Each row is a point on a landscape with many peaks, with its height.
From any point a climber takes the steepest step (rise divided by distance) to one of its 3 nearest points. It stops when none of these is higher. Distance is the straight distance between rows; heights are no part of it.
kep: -50 -18 -26 15 20 38 -9 3 -34 6 5  h=54.2
bisa: 50 1 28 -14 4 -19 6 -27 25 -14 -7  h=72.3
karig: -56 20 -43 22 25 22 -4 25 -16 15 10  h=84.2
pava: -29 -9 -6 -18 -16 9 14 7 -4 -37 0  h=31.4
sol: -2 64 -16 35 25 -15 -22 2 6 37 -8  h=63.5
Zur: 43 75 6 51 26 -22 -27 5 -9 38 -11  h=57.6
Sim: 38 16 16 -84 -27 -16 19 -13 30 -19 -1  h=56.4
riran: -67 -3 -33 4 -11 48 -3 23 -25 -7 -8  h=25.2
pum: 36 -87 44 -22 -16 -30 14 -1 5 11 8  h=38.1
Bup: 1 51 -26 44 35 -11 -15 27 -9 38 3  h=71.7
Deru: -35 78 -26 32 16 -11 -13 4 23 13 -8  h=41.6
nalun: -38 -16 -45 33 45 34 2 32 -46 49 16  h=43.6
gil: -28 -49 2 -35 -27 22 18 21 -3 -30 -16  h=30.8
zakit: 13 -57 25 -33 -21 -14 18 5 0 -7 9  h=49.9
Fatev: -10 33 -27 45 45 0 -6 44 -32 41 4  h=78.1
bine: 19 22 -11 39 21 -2 -23 -10 -19 18 6  h=65.7
tifa: 52 22 9 45 11 -8 -27 -22 -1 12 -7  h=59.9
noza: -5 -66 21 -61 -45 -2 25 34 8 -7 -1  h=80.4
nes: -47 -51 -3 3 0 35 -1 4 -38 -3 -3  h=81.6
Feg: -12 26 -10 23 9 0 -16 -14 0 3 7  h=63.7
Sobub: 6 -46 12 -54 -41 -8 21 23 6 -13 1  h=65.8
Bodis: -2 89 12 9 4 -7 -1 -21 50 -14 3  h=1.3
Ramum: 1 20 2 7 -1 -1 6 -14 17 -24 0  h=34.8
pom: -4 62 -14 28 11 -1 -12 -10 12 -2 0  h=53.1
Zit: 18 44 6 -11 2 -3 12 -24 31 -18 -2  h=23.2
Gul: 23 17 14 -26 -9 -11 10 -22 28 -23 0  h=44.5
Kuv: -17 21 -19 34 20 9 -22 7 -19 15 6  h=70.1
Goti: -39 6 -31 33 20 25 -5 13 -33 27 1  h=64.2
tikev: 60 36 22 5 3 -11 -3 -30 29 -8 -10  h=44.7
lafa: -66 -30 -25 -8 -18 46 -1 23 -28 -25 -8  h=27.7
fusug: -13 -62 13 -19 -10 1 10 7 -11 -17 -7  h=57.8
nam: 42 54 20 29 11 -8 -10 -20 33 19 -7  h=44.9
zet: 23 61 -14 45 33 -17 -16 6 -6 42 -5  h=65.4
sir: 4 -22 -19 26 23 4 -20 1 -39 29 11  h=67.4
gid: -2 -94 29 -17 -12 -1 8 3 -13 3 -8  h=57.7
Bapav: 86 -13 39 -18 2 -34 6 -36 27 -2 -9  h=39.7
gobin: 60 -33 38 -42 -15 -42 16 -20 29 1 6  h=13.4
bofa: -32 24 -15 27 5 11 -11 4 -11 1 13  h=63.4
zosi: 17 -34 11 -35 -22 -18 14 -6 16 -23 6  h=38.0
dogi: -70 4 -40 24 28 39 11 31 -39 22 8  h=42.9
vofa: -14 -94 24 -35 -30 8 15 26 -13 -3 -4  h=60.4
Nor: 21 48 1 35 22 -12 -23 -5 6 22 2  h=61.2
fid: 46 -37 26 1 -6 -23 2 -29 2 1 -8  h=11.0
zabu: -6 -15 -3 -27 -16 -8 14 -3 12 -27 -5  h=25.0
komi: 5 43 -5 9 -1 -5 4 -23 26 -19 -2  h=25.3
zimok: -44 50 -22 30 12 2 -17 3 11 -4 5  h=52.4
Zibeb: -28 18 -11 5 -7 14 -4 3 6 -27 2  h=49.0
Bato: -41 -37 -7 -9 -15 31 9 22 -20 -21 -10  h=54.1
mebe: 61 9 27 -61 -14 -28 24 -28 37 -6 2  h=28.1
Rade: -77 36 -35 22 7 29 -13 26 -18 -2 10  h=55.5
Govul: -3 44 1 -10 -10 4 12 -13 29 -36 3  h=17.7
Sise: 17 -36 15 -76 -52 -13 25 19 18 -9 4  h=59.6
Siv: 0 -68 8 0 -4 3 -5 -5 -26 -3 -5  h=68.9
Birug: 70 -12 30 11 14 -23 -7 -34 9 5 -14  h=19.8
Ber: 66 -48 49 -22 -11 -38 8 -17 17 14 4  h=1.4
butes: 0 -23 -1 25 0 7 -12 -16 -21 -7 -1  h=73.0
Panik: -53 5 -25 14 -2 27 -8 12 -20 -19 6  h=47.5
boru: -17 -37 -9 10 8 13 -6 -4 -22 -5 4  h=66.9
nir: 30 -2 17 -85 -45 -21 15 0 24 -4 9  h=83.5

Two climbers start at each pair of points below. Name the first point that both come to, or write never.
Zibeb and pom -> Kuv
zet and zimok -> never
pum and gil -> Siv
pava and Zit -> never
sol and Zur -> Bup

Where does a climber stop that starts at each point below?
gobin -> bisa
Bodis -> Kuv
Deru -> Fatev
Ber -> bisa
tifa -> Kuv
